Each row is a point on a tangle of strands that fork, close into loops and nearly touch. The rows are in no order.
Points whose rows are less than 40.7 apart are linked; no others are. Some points are linked to none.
sobud: [ -8   2   2 -15   9   6  19  16  -6   8 -11  -5  -8  -9   0 -11   0   4
   0   5  -2  -7 -17  13   4  12  22   6  16]
tudam: [  8   8   2   1  -6  11   8  -1  -8  19   4  -7   2  13  -6   3 -12   4
  -5   9  -7  -9   5   6  -2  13  23 -12  -7]
Rino: [  3   4   7   3 -12   6 -10 -15   9  -7   5   4  11   2   1  15  -6  14
   7   6  25 -13  15 -10 -11   3 -10   4  -4]
vukor: [  3  10  16  10  -6   5  -6  -5   1   6  -1   5  11  -3  -6   7 -14  10
   1  10  14  -9  15  -6 -18  -1  -1   9 -10]
Rugil: [ 11   4  12   3  15  -5  11   0 -19   3  -2   1 -15   0   7  -7  -4  10
  -1  -2  17   4 -11   4  -5 -15   1  11   5]
Kori: [ -9  -1   0  -9  11  13  -2   0  11  -7  -7   9  15  -5  -3  10 -12  12
  13  -4   0 -11  -4  -3  -3 -12  -2 -17   5]
Sufad: [ -8  -8  -3  -4  -1 -13  -4   8   4 -17   0   7   1  -3   1   3  10   3
  11  -3  -1  -8  -8  -7  15  -1 -16  -3  12]
vobi: [ 11   2  -9  16  12  -3   3   6 -14   1  -2  -1   1 -13  18  -5   5  -5
   1 -11  15  -2  -1   5 -16  -7 -13  17  16]
nukiv: [ 16   6  20  13   3 -10  -4  -1  -9  -2   7  -6  -6  11  -7  -2  -5  10
  -7   4  -3  22   3  -1   4  -7   0  -1  -5]
Bol: [ -1   3 -12   4 -13   5   0  -4  -5   4  11  -3  10  14   4   7  -9  -5
   4   1 -38  -5 -10  -4  12   9   1 -14  -1]
Makef: [  2  -5  -4  -6   6 -10   5   9  11   8  -6  -3 -20  -6  -7 -16  17   5
 -15  -2   0  18   5  -9  -8  -3  11  12  -5]
zeka: [  6   0   8   6   2  -6   3   0  -9   4  -3 -13   4  -7   9 -20  -5 -17
   9   9  16 -10  -1   5   3   3  -7  17  13]
Lufu: [  2 -15  17 -14  -4  -2  12 -10  15 -11  -1   2  -2  12  -3   2   5   0
   4   8  25   3   5   0   4  -5 -13 -16   3]
modog: [  7 -13 -12   3   7  14  16   9  -2  -1  -5 -17 -23  -4   9  -9   5  -3
  -8 -13   9   7   7   9   4 -10   1  -1  10]
talu: [ -1   1   3   0 -16   1  -9  -5  18  11  11  19   2  16   0  14  10  11
 -12  -1  14   4   7 -15  -3  10  -7  -1  -5]
Nor: [ -2  -8  -3 -20   1 -10  -2   5   6 -11  -1  -7   4   1  -3 -17   6  -9
  -3  11  -6  -7   6 -13  10  16   7  11  -1]
Vumab: [ -5  -6   0  -4  14 -16   9   2   2   6 -11  -1 -23  -6 -13 -21   5 -10
   1  -1  11   7  -5  -3  -5  -6  -5  -5  10]
Lugu: [  6 -17 -14  -3  11  18  30   7  -2 -13   0  -9 -21  -7  16   9  11   1
  -1 -12  16   0  13   0  -2 -12  -8   0  11]
bub: [-10  15  -7  23   6 -10  -4  -1 -10   0   6  -4   4 -21  12   5  -5   5
   7   3 -15  -1  -3   4   7 -13  -9  11   8]
mamus: [ -8   7  -9   9  -9   6  -4  -7   0   9   0  -4  14 -10  -7  -8  -5 -25
  -8  -4 -26   5  -5  13  -3  14   6   8  -2]
lemuz: [  7   6   6   0 -17  12  -7   6  -5  -9   0   0   9  13  15   7  -5  19
   4   6   2  -2 -12   3   2   7  12   0   6]
niz: [ -6   2   2   3 -10   9 -10 -12   3 -17  -6  -3  13  -5  -8   2  -9   5
  -5   4 -16  -6   5 -16  -5   1   7  11  -2]
fefo: [ 13  -4   6 -13   0  17   3  17  -1   1   1   8  -4   8  12  11   7  21
 -10  -8   7   3  -9  10   5   2  14 -10  -5]
pofov: [-15  -7  10 -16   1  12 -17  -2   9 -10  -4  17  11 -15  -7  12 -13   7
   4  -5  -1  -6 -15   0   7 -10  -5  -2  -6]
vuv: [-17 -12 -14 -20   9  12   0   5  11  -2 -19  -3   1  -1  -5  -3   4 -12
   4  -8   0 -21  -5   0   6  -1  18 -17   8]
nokof: [-20   9  -2  -3  -3   5 -14  -6   3  -3  -1  11   2 -11   2  15  -7  15
  11   0  -7 -11 -12   9   6  -5   3  -4 -11]
kir: [ -6  12   5   9 -14  16  -9  -7   1  -1  -1   3  10  -4  -3  15 -15  12
   4  -2 -12   1  -8   8  -5  -3   6  -2  -5]
Vugi: [-17  -9 -15  -5  -4  20 -12  -3   9 -13  -9 -12  -2 -16   0  -2  -3  -9
 -13 -17  -6  -7   4  -4  18   2  10  10   3]
kep: [  4   6 -15  15  20 -13   4  11 -15  17   5  -2   2 -20  11 -10   6 -12
   2  -8   2  -4  -3   6  -2  -3 -16  23  21]
Rito: [  4   6  -6   0   3 -12  -2  14   3  -4  -1   3  17  14   1 -10  11 -14
   5   4 -10  -6  -5  -1   3  17   5  -9   8]
Tiz: [  6 -14 -21 -12  22  10  20  23 -13  -2   8  -1 -11 -15   8   1  16  -3
  -3 -14   8  -4  11   4 -12  -3   4  21   7]
gimap: [  4  -9  -4 -14 -10 -10  10  16  13  -5   6  -2   2  -6   8 -19  17  -6
  -4  11  -6  -8  18 -23  16  10   8   1  -7]
tigu: [ 10  19  16  18   2  -5 -10   3 -12  17   2   3  -7   8  -8  12   6   7
 -10  -4   8  14  10   8 -11  -4   8  14 -20]
Gevaz: [  5   0  16  12 -27  11 -17  -8   2  -5   8  -1  17 -11   3  -7  -9  -8
  -7   3  -5   1   5  -3  -5   9  -5  18  -8]
disit: [-12  -3  -3  -3   4  -6  -3  -3   9  -9   1   7   8  -5  -6  15 -13  11
  23   0 -12  -6  -6 -10   3 -15 -17 -20   2]
kufos: [  3   0  22   9 -16  10 -15  -7  -2   0   6   2  10 -12  -3  -8 -20 -11
  -3   3   7   7  -5  13  -1   8 -21  17  -3]
kazi: [  8   7 -16   8  -3  -9   0   9  -4   4  13  -1   1  10  24   9  15   4
  16  -5   5   6   1  15   5  -4  -2  -7  -1]
nuve: [  6   4  -3  -9  -1  15   3  23  -4   5   2   9  11   5  20   9  12  13
  -5 -10  -3  -2 -18  17   3   6  21  -5   7]
ros: [  0   5   4 -12  18   4   3  17  -4  11  -2  15   9   7  -2   1   0  -1
   1   1  -1  -3 -18  28   2   8   4  -6   1]
paz: [  6 -13  -5 -16 -13  -5   2  10  15   0  11   4   4   3  16   0  18  -1
  -3   8   8  -9  16 -12  19  10   3   0  -5]
lese: [ -2   5   7   1  16 -24   7  -1 -12  14  -8   2 -15  -4  -6 -16  -4 -12
  11   4  13  -2 -19   0  -4  -4 -10   1  12]
gisur: [  3   5   7   6  -8   6 -13 -18  11   3   7   2  21  14 -13  22  -8  -4
   2  -2  16  -2  12  -5 -15  10 -16  -3  -8]
Mik: [ -6  15  -6  22  -1  -8  -8 -12  -7  13   2 -10   4 -13  -9  -9  -5 -20
  -6  -5 -15  12  -1   7  -5   4  -3  15  -1]
femam: [ -3  -1   9 -12   4  -4  -5  -2  -1 -21  -8   4  -2  11  -4   1   2   8
  14   8   1  -1 -13  -1   5  -1   5 -14   2]
Nefip: [  0  -8  -3  -9   9  -5   8  19  -3 -18  -8  10  -3  -8   9  -3  13   6
   7  -2   2  -7  -3   1   5  -8   0   0   4]
gured: [ -4   6  12  -2   9   7  -6  -1   4  -8 -10   8  24  -4  -8   6 -13  -2
  19   7   3  -9  -6   3 -13  -8  -4  -9  -2]
Zofe: [-12  -9  -5 -11 -14  -2   7  -4   2  14  -5 -11 -15  -8 -13 -24  -5 -11
  -1   3 -11  -1  -3   0  -1  11  10   1   1]
zesef: [  2  -5   0  -3 -19   5  -3 -27 -10  -3  -5  -8  -3  20 -17   2 -17 -15
  13   7  -4 -15  -6   6  -4  17   4  -4  -9]
Leku: [  6 -12   7   4 -10  -4   9   4   5  -3  -8  -8 -27  -2   5 -15   8   3
  -6  -4   3  15  -7  -1   3 -12   6 -13   3]
Dusa: [  8   1   2   5 -14   7   0   9   0   1   3   8  -2   8  19   7   4  26
   1  -1  11   2 -10  -4 -10  -3   1   1  10]
tage: [-19  -5  -8 -23   1  -5   8  -2   4  -1 -14  -9  -5 -10 -15 -18  -3 -14
  10   6  -6  -9  -6   6   5  13  12   3  -3]
bimu: [  6  -5   3  10  -5  -8   7  11  -4   3   2  15 -14 -14  16  -7  10  13
  -2  -3   8   2  -5 -12 -12 -10  -8  15   7]
divo: [ 20 -13  10   2   0   0  14   2   0  -2  -7 -16 -24   0   6 -15   9   4
 -15  -4  16  22   8  -9   0 -12   5  -8  -1]
mefe: [ -6  12   7   4  17 -12   5   1  -8  26   1   6  -5  -4  -4  -4  -8  -5
   9   8   7  -6 -11   8  -4   0 -10  -3  -1]
Kag: [ -5  -1  -8   2  10  -3  -9   4   9  10  17  11  11   2   0  16  -4  -4
  -1  -6  -7  11   9   3  14  -7 -26 -15  -5]
Lafi: [-19  13 -12  -7   8  -7  -1 -12   1   3 -13  -1  11  -5 -15   2   0 -16
  11  -1  -9 -10  -5  16  -3   5  17  -1  -6]
nipe: [ -6   3  -3  -2   9 -19   2  12   8   6  -3   6  -7  -9  -6 -12  11   5
 -10   1 -14  13   1  -6   0  -3   5  -1  -9]
fil: [-11  12   7 -15   1  -1   2 -10   0   0 -15   3  12   2 -22   2   1 -19
   2   2 -19  -5 -13  12  -8  13  27   0 -13]
zuru: [  7   1  -6   9   6 -15  -5  11  -2   9   2   9  -2   0   6 -12  21 -13
  -9 -10   9  26  -1  10  -9   1 -10  14   1]
kimo: [ -7  -3  -4   6  -9  -1 -11 -17   1  -9  11  -1  12  -3  -9  14 -22   1
   3   3 -29  -3   0 -18  -2  -1 -20  -5 -12]
Makop: [ 11  -4 -12  10  12  -5   9  16  -2   6  -2   5   2  -9  11 -10  17  -4
  -7  -9   0  10   4   3 -11  -9  -2  11   8]
sis: [-16  26  -3  13  -1 -21   2  -7 -13  15   2  -2  -9 -19   2   6   0 -10
  10   2 -16   7 -18  14   5  -2   4   9  -1]
Soza: [ 10  -4  -7  -1   2  -4  12   8   5   3   3  -8  -6   7   8  -3   9  10
  -4  10   6  -9  17 -14   3   2   9 -12   3]
Sud: [ -6   2   4  -7  14 -10  -3   7   0   2   1   8  -2   5  -9  -1   7  -1
  -2   1  -8  11  -5   6   9   0  -1 -10  -7]
daf: [ -3  -9 -15 -17   9  22  -9  11   1 -11  -1  -5  -1  10  12  15   7   9
 -11 -12   8  -6   2   1  15   8   9   5  11]
Kamoz: [ -7  -6 -10   0   1  12  -3   3   2   6   8  -3   0   1   6   9  -9  10
   1  -6  -7  -1   5   7  15  -8  -4  -8   3]
bov: [  9 -13  12  -4   1   0  23  -1   8  -5   7   8  -5   3   7   7  11  15
   2   6  18  -3  13 -13   0  -6 -11 -12  12]
Kor: [ 16  -6 -14 -14  27   2  22  20 -14  -1   4  -4 -10  -3  11   2  21   5
  -1  -4   5   5  10   9  -6  -7  15   4  -4]
Zepo: [  9   1  17   1 -15  -6   0  -5   3  -3  13   6   2  18 -12  -1  -9   8
  -8  16  -1  -2  12 -24  -8  11  -2  -3 -12]
pepip: [-10  -3 -12 -13   8  11   0  -6   1  -5 -16 -14   2  11 -10  -3   3 -10
  -1  -9 -15  -8  -6   6   5   8  23 -19   4]
zas: [ -1   3   5   2   8  -2 -15 -16   6 -12  -2   1   2  18 -17  13  -6  12
  -5   1   5   7   7 -10  -9  -5  -5  -1   3]
risap: [  8   7 -10   6   3  -5   5   7  -1   9   7  -9  -8  -2   7   1   7  20
 -10   3  -8  -1  19  -9   3  -1  17   0  -8]
tun: [  3   3  -6   9  -7  -7  -4   8  10  -9   6  17   1 -15  18   3  16  14
  -3  -1  11   2   2 -14  -7  -4 -15  16   1]
Pel: [  8 -12 -16   5  -3  15  10  18  -1   1  11   3  -7  -6  25   2  11  12
 -10 -10   8  -5   6  -1   9   1  -5  12  15]
dusos: [-10  -3  -8 -15  10   0  16  17   2   6  -7 -11  -3 -13  -1 -19  -1  -6
   9   6  -3 -11  -2   9   9  11   9   4   5]
dig: [  8   0   1  -6   3  14   6  17  -7 -14  -8  -4   4  -5  19  -2  15   3
   1  -6  -4   3 -13  20   8  -2  17   3   5]
bepa: [ -2  10  -5  14  16 -11 -10  -2  -8  -4  11   3   2  -5   5  11  -3   7
   7   4  -2   8   3   6   5 -11 -19   7   1]
deve: [ -4  14   7  13  -3  -8 -10   4   1   1  -5  12   0 -10   6   0  12   1
  -2  -4  -1  18 -18  10 -12  -2  -4  13  -7]
reseg: [  0   1  -9   7   7 -11  -9   1   3   5  17   4  -1  13  -3   3   3  -5
 -10  -2  -2  14   6   1   9   8 -24   0   5]
valok: [ 11  -6  21  -9 -22   3   3  -9   1  -7   2   5   5  10  -8  -6  -7   2
  -8  13  -3  -8   5 -15  -2  16  12   4 -18]
sugo: [ 14  -7   1   5  -8   3  12  12   3   9   5  12 -15  -1  17  -4  11  13
 -11  -7  13   8  -2  -5 -14  -4   4   3   2]
lovez: [-18 -15 -18 -12   0   7   4   0  14  -4 -12   1  -9 -11  -4   0   8  -7
   7 -14   4 -11   2  -8   7  -9  -3 -19  11]
dosoz: [-19  -1  -9  -8   9   1 -11 -13   1  -3  -5   1   7  -8 -15   2  -7 -13
   4  -1  -2 -12   1   4  -6   8  -2   2  -7]
Finis: [  4 -11 -10   0 -19   7   4  10  11   4  12   3   1  -3  24  -2  12   9
  -5  -2   4 -11  12 -12  19   4  -3   0   7]
zupa: [ 11  16   2  20   0 -16   5  -5 -15  18   6  -6  -9  -1  19   2  -1   6
  10   0   1   4   3   0   0 -20   5   0  -9]
med: [  8   4   5  18  11  -7  -8 -13  -9   5   7 -13  -4  -5  -9 -10 -13  -6
 -11  -3  -1  13  10  -3   3 -10 -14  18   3]
fesuk: [-12  -6 -13  -9   3  18  -4   6   8 -11  -9  -8 -10   1  -1   3  -1   9
 -15  -9  -3  -3   3  -9  14   1  12   2  11]
Fulub: [ -5  -4  -7  -2 -15  -4   1  -4  17   6   5  13  -2   1   8   9  14   4
   1  -3  18  -7   8  -9  -2   1 -11 -11   0]
peda: [  4   2 -14  -5  23   3   6  15  -9   4   2  -1  -3   0  10  10   9  11
  -3  -3  -6   6  11  15   7 -10   5   2  -5]
boz: [ -5 -11   6  -6 -25   4  13 -13  24   3   9  11   3   4   6   9   7  10
   1   2  16  -6   8 -25   1   1  -9 -17   4]
Nago: [ -1   9  -7  -6   0  -5   2  -2  -1  19   7  -4 -10  16 -11  -1   0  -1
  -3   7  -1  -2   1   3   3  14  16 -12  -8]
Boli: [  2   2   9  -9 -27   3 -13 -19  -7 -14  -5  -2   6  29 -12   9 -12  -6
  17   3  -4 -10  -9  -2  -7  13   9  -5 -15]
tode: [  9   6   5  21   4 -12 -14  -3  -5   2  12  -4   5  17  -3  -2   0 -13
  -8   3   3  20  -2  -5  -1   1 -28   5  14]
Kuv: [ -1  13 -12  10  13  -9   7   5 -10  15  -3 -14   5 -10   5 -16   1 -11
   7   2   2  -8  -5  11   2   6   0  19  14]
tes: [  3  -4  -3   2  -4   8   2 -12  -3   1  12 -10   2  11  -7   9 -28   5
   1   9 -17  -4  13 -10   5  -7  -4 -16  -5]
guda: [ -6  -5  -2 -13  -9   8 -11 -15   1   3  11   2   6   6  -6  10 -13 -12
   5   2  -6 -10  11  10  13   5  -1  -9 -27]
lep: [ -4 -13 -14   3   2   4  16   3  12 -14 -13  -3 -10 -12  10  -3  10   2
  14  -9   7 -11   9 -14  -2 -18  -2 -17  15]
fug: [ -7   3  -7  -5   9  -3  -3   3   2 -12  -5  -9  -3   2  -7  -6   4   4
 -11   4  -3   3   2  -4   6   7  11  12   7]
Rerud: [ -7  19   1  10   2  -9   6   4 -12   4  -5   3  -3 -13   5   5   8  -3
   2  -3  -7  10 -16  15  -6  -6   7  11   5]
Ponev: [  0  -1   0   8  -9 -13   0 -10  -8  -7  -5 -13  -2  -5  -1 -24   0 -20
   7  10  -3  -6  -7  -1   1   9  -1  15  10]
komo: [  8   7  12  16  -5  -4  -3 -12  -5  17   5   1  -5 -12   6   1 -12  -7
  10  -4  29  -4  -2  -2 -12 -11 -23   6   2]
non: [-12  -4  -4   1 -11  16  -8  -8   3 -15 -13 -11   5 -13  -8 -10  -9  -8
 -15  -2 -14   0  -4  -4   2   7  11  17   6]
sas: [  1  -1   3   5  -1   7  -3  -8  12  11   2   5  13  15  -8   6  -5  -9
  -5  -3  16  -4   8  -3 -18   8 -15  -9   6]
Nefak: [ -6   6   6  -7  -5  11 -13  -7   1   5   6   5  19   0   4   8  -6 -10
  14   3   4  -8   2  21   7   5  -1  -6 -19]
Fazun: [ -3  -8   1  -6  -3   9   9   4   3   1  -8 -23 -16 -13  -7 -23   0  -2
 -11   7  -6   6   8  -5   5   7  16   7  -1]
Zez: [  3  -3   8   7   3   0   2   3  -5   4   1  -5   1   2  -2  -9  -2  -1
 -10  -2 -10  20   1   7   5  -8   3  -7  -2]
sipo: [ -4  -8  -7  -9   7  12   1 -13   2 -11 -17 -15  -5  16 -18  -7  -7 -15
   0   3   1  -4   1   7  -2   7  12 -13   4]
gaf: [ -2  -2  -4   9  -6  -4   3 -19 -11   0  10  -4  -3   7 -14   6 -24  -2
   7  11 -30  -3  -5 -12   1  -5 -12 -12  -7]
nit: [ -3  -6   7  -3  -6  15   2 -21  -7  -7 -12 -14  -4   8 -21  -3 -22 -10
   4   6   1 -11   5  10  -4   5   5  -9  -4]
dus: [ -5  -5   7  -3   1  -6 -16 -13  13 -21   0  13  12   6 -14  15  -7   8
   3   2  -1   4  -7 -21  -6   0 -22  -3   0]
sete: [ -8  -3   6   0  -1 -11 -11 -10  11 -11   4  12   9   1 -13   1  -5 -13
   9   5  -7   2  -9 -15  -6   4 -31 -12  -7]
sena: [  4 -19   7 -19 -16  15  -1 -11  11  -9   2  -3   5  18  -4   5 -10  -4
  -2  -1  -1  -4   3 -12  11   6   6 -22  -5]
sato: [ -2  13  -9  18  14 -17  -4 -13 -12   4  -1 -14  -3 -10  -5  -8   0 -16
  -4  -8  -2  14   8  10   2 -12  -8  19   3]
Paf: [ -1 -11  -5  -1   1  -8  -4   9  10 -23   4  15   2 -13  10   8  17  10
   2  -8  10  -3   1 -11   5  -7 -25  10  12]
Ganu: [ -1  -6   1  -9  10  -6   7  -5  -6 -11  -8 -10   5  15 -21 -14  -6 -17
   1  10 -10  -6  -2   0  -3   9   4  -9   3]
Gara: [-11   9  -5   3   1   6  -6  -6   6   4  -8   3   6  -5 -11   1  -6   4
 -11  -1 -16  -4   2 -11 -14   2  13   4  -8]
matap: [ 12   8  14  19  -3 -11 -13  -6  -6   5   9  -3  -6  12 -11  -3  -6  -2
 -17   3   6  18   8  -9   0   1 -11  16   0]
tez: [  3  -7  10 -17   2  -3   2  -3   3  -5  -1   4   2  10  -4  -5   0 -11
   8  12  14  -4   5  11   2   2  -2 -11 -11]
tiv: [  2   6   6  12 -24   7  -7  -5  -1   9   3   0  11  -8   6  -7  -5 -15
  -3   1 -10   4  -1   7  -4   3   7   5 -10]
Rol: [ -5  22   1  21  -8  -9   0 -10  -9  22   3  -6 -11  -9   5   1 -10   0
   8   3 -11  -2  -9   1   0 -10   6  -1   1]
lepod: [ 14  11   0  22   5 -16   0   0  -6  14  10   1 -10  -2  15  -1   4  13
  -5   3   6  10   7 -15  -1 -14  -9   7   1]
kenap: [ -7  -1   2  -8  -9   0 -13  11  11  -9  -6  13   8  -8   8   0   9   5
  -7  -3 -14   2 -12  -6   7   2  16   3  -4]
Kemu: [  1   6 -15   7  -6  -3  -6   1  -7 -16   2 -10   1   2  21  13  10  10
  20  -3   2  -4   6   8  15 -12   5  -3   1]
Roso: [  3   4  -6  14  15  -2   0  -3   6   5  -3   1  11   5  -6  -1  -2  -7
  -8  -4   1   5   8  -6 -15  -3 -13  -2  11]
geva: [ 18  12   5  19  -3  -4  -3   2  -7  20  18   4  -4   8  10  11   7  14
  -9  -3   7  15  10  -2  -5  -6  -4   8 -10]
Feseb: [-11   3  14 -20  10  -2  11  10  -6  -1 -10   3  -2  -1 -12 -10  -2   0
  -3  14 -14   1 -22  10   5  13  14  -1  10]
pes: [ 14  -7   0   7   8   6  12   8 -14  -3   3  -2 -10  -2  17   1  -1   6
   6  -9  16   0  -5   1  -9 -15  -9   8  20]
pogu: [ 13  -9   7  -6   3   4  13   3  17  -3  -1   1   4   7   2   3   5   9
  -5   4   9  -4  19 -18  -2  -7   3 -27   3]
muzu: [-15 -11  -8  -4  11   2   5  -2   7 -12 -17  -2 -16 -10  -9  -8   5  -4
   2  -8  11   1   0   4   0 -11  -9  -5   9]
Zivuv: [  1   3   1  -1 -16  -3 -14  -6   8  -5   5  14   6  19  -6   7   3   7
 -15   1  -8   4   1 -22  -4  13   1  -3  -7]
Gos: [ -1  -1  -5  10  14  -1   6   6   9   5  -4  -4  11 -10  -7 -16  -5 -17
  -5   1 -17  -1   9  -8  -4  -3  -2  -8   8]
Kili: [  1  -3  -1  -6  10  -6  11   8   3  12  -5 -16 -11 -20 -11 -26   4   5
  -6   5   1  13  13  -6  -3  -5  13  18  -6]
kapab: [  5   5  -4   6   4 -12  -4  12 -12   5  14  15  -2  -1  22   7  16   1
   6  -3   6  10  -5  15   0  -6 -14   9  -8]
rek: [  1  -1  16   9 -11  -1 -10 -15  -1  10  11   3  -3  -6  -4   3 -18  -8
   3   2  16   3  -4   3  -2   4 -30   5  -3]
kitu: [  4   8   0   3  12  -4 -12  -9  -4 -10   2   4  -5   9  -4  18  -2  17
  -2  -4  11  12   7   6   1 -13 -14   5  -5]
fome: [ -6 -16 -24  -6  18  11  17  20   2 -11  -2   0 -13 -12   8   7  20  -1
   0 -23   3  -4  13  -1  -1 -10  -3   6  10]
posu: [ -6   4   3   7  -2   5  -2 -11  -3   4 -11  -8  -8   7 -22  -6 -11   5
 -11  -1  -5   1   2  -5 -13   9  15   5   6]
bebo: [ 3 -8  4 -8  9  2  3 10 12  5 -5 12  7 -2  2 -6 11 -4 -9 -4 14  6  2  1
 -7  4 -4 -1  0]
Duti: [ -1 -11   2  -2 -21   2   5 -16  17  -3  10   8  14   7  -4  11  -6  -4
  11   5   0 -12   5 -24  -9   2 -13 -18   2]
fimef: [ -2   6  -5   3   4 -14  -8  11  -2  -3  -2  10   4  -4  11  -1  20 -10
   5 -11   5  13 -12  19  -3  -1 -13  14  -5]
pas: [  3  18  14   7  -1  -9   2  -2 -13  26  -7  -1 -14  -4 -11   1   0  -1
  -1  -6   8  10  -4  12 -11  -2  15  13 -10]
gazo: [  2  -2  18 -16   2   8  -4   1   2  -5  -5   5  19   6   1   5  -7  -4
  19   8  12  -5  -6  20  -1  -4   3 -13 -10]
sal: [ 15  -1  18   2 -25   5  -7 -10  -9 -14  -1  -2  10  24 -10   5 -10   0
   1  10  -7  -8  -3  -9  -7  18  14   2 -10]
Kurom: [ 12  15  21  19 -13   5  -6 -11  -7  16   9   1   4  -3   4   5 -21   6
   4   1  22  -8   8  -8 -13  -5  -9  15  -4]
Sevab: [ -3 -12   2 -13   9   7  11  20   0 -19 -18  -3   1 -16  10  -7  11  -3
   0  -2  -7  -3  -7   8  11  -5  18   4   2]
nipi: [  7 -17  -1   5  -6  12   7   1  -1  -7  -3 -10 -16   2   6  -4   4   2
   0  -8   9  16  -2   5   6 -20  -9 -10  14]
kati: [  6  10   2  -2 -11  14  -5  11   0   1  -3   3  16   6  16  13   3  17
   2  -7 -10  -7 -13   6   1   3  25 -11  -1]
buvo: [  8   4   7   9   2  -8   0  -1  -6  11  -5   0 -11  -2   1 -11   3  -1
  -2   0  13   5  -1   6 -10  -3   4  11   1]
sakez: [ -4  15   9   1   1  -3  -4  -6 -10  11   3   0   2  -1  -7   0 -12  -9
   9  11   7  -6  -2  21   0   7  -2   2 -13]
lor: [ -9  -6   4  -1 -15  -6   1  -9   8  -7   3   8   0   2  -2   3 -15   8
  14  10  -4  -9  -2 -16  -4  -6 -10 -16  -1]
Ked: [  1  -8  -1  -8  -5  10 -10 -17  -4  -5   8  -4   7  17 -15  16 -22  -3
  -3  -1 -18  -5   9  -1   5   0   4  -6 -21]
bafut: [ 10 -13 -15  -9   6  18   8  19  -6  -9   7  -8 -10   5  21  10  13  12
 -10  -9   2   2   9   3  17   2   7   7   9]
Gid: [-15  -6   1 -12   6  -8 -12  -6   1  -4   0  17   8   7 -20   4  -3 -17
  -2   2 -13  -5 -16  -3   2  14 -19  -9  -4]
Buz: [  6  -3 -16 -10  11   2   6  12   0   9   8  -3 -11   2   9   9   8  19
 -10  -3  -5   1  15   6  12  -2  16 -12 -13]
vak: [ -8  15  16  -9   5 -10   8  -9 -12   2  -9   0   0   2 -25  -3  -5 -12
   1  13 -16   6 -20  14  -4  10  14  -1  -1]
neb: [ -6  -7  -1 -16  11 -13  -6  -3   1 -12  -7   4   3  10 -21  -9   4 -16
  -1   4 -12  -1 -13   1   2  20  -4   1   2]
rebek: [  4   9  -5  13  -5  -1  -2  -3  -3  -8   4 -14   8   1  15   7  -8  11
  18   5  -4  -6   7   0   1  -8   2  -7  -1]
navi: [ 10   4  14  -7  -5  16   3   5  -7  10  -2  -5   0   8   1   8  -3  17
  -6   2   4  -3   0  14   3   8  31  -9 -10]

How many points has the smallest loop of links through each point below? Write - if it is on no loop.
buvo => 16
lor => 26
nipe => -
Dusa => 12
Nor => 9
non => -
Ganu => -

A piece is two or more points that can be reached from each other along the links. Count, over all rows, the pieces, the separate loops (a circle has one, a figure eight two, a Y none), the forks (points with three links) and the tips (points with one).
pieces => 5
loops => 4
forks => 10
tips => 12

Name the points in between on the shortest way along the links from the first point to the second, in order.
muzu / kir => Vumab > lese > mefe > sakez > Nefak > gazo > gured > Kori > pofov > nokof
Fulub / nipi => boz > Duti > lor > disit > Kori > gured > gazo > tez > Lufu > bov > pogu > Soza > risap > Buz > peda > Kor > Tiz > fome > Lugu > modog
Rol / Ponev => sis > Rerud > deve > fimef > zuru > Makop > vobi > kep > Kuv > zeka
zas / guda => dus > sete > Gid > neb > Ganu > sipo > pepip > vuv > lovez > muzu > Vumab > lese > mefe > sakez > Nefak
tage / Roso => Zofe > Fazun > Kili > Makef > nipe > Sud > Zez > nukiv > matap > med > sato > Mik > mamus > tiv > Gevaz > kufos > rek > komo > Kurom > vukor > Rino > gisur > sas
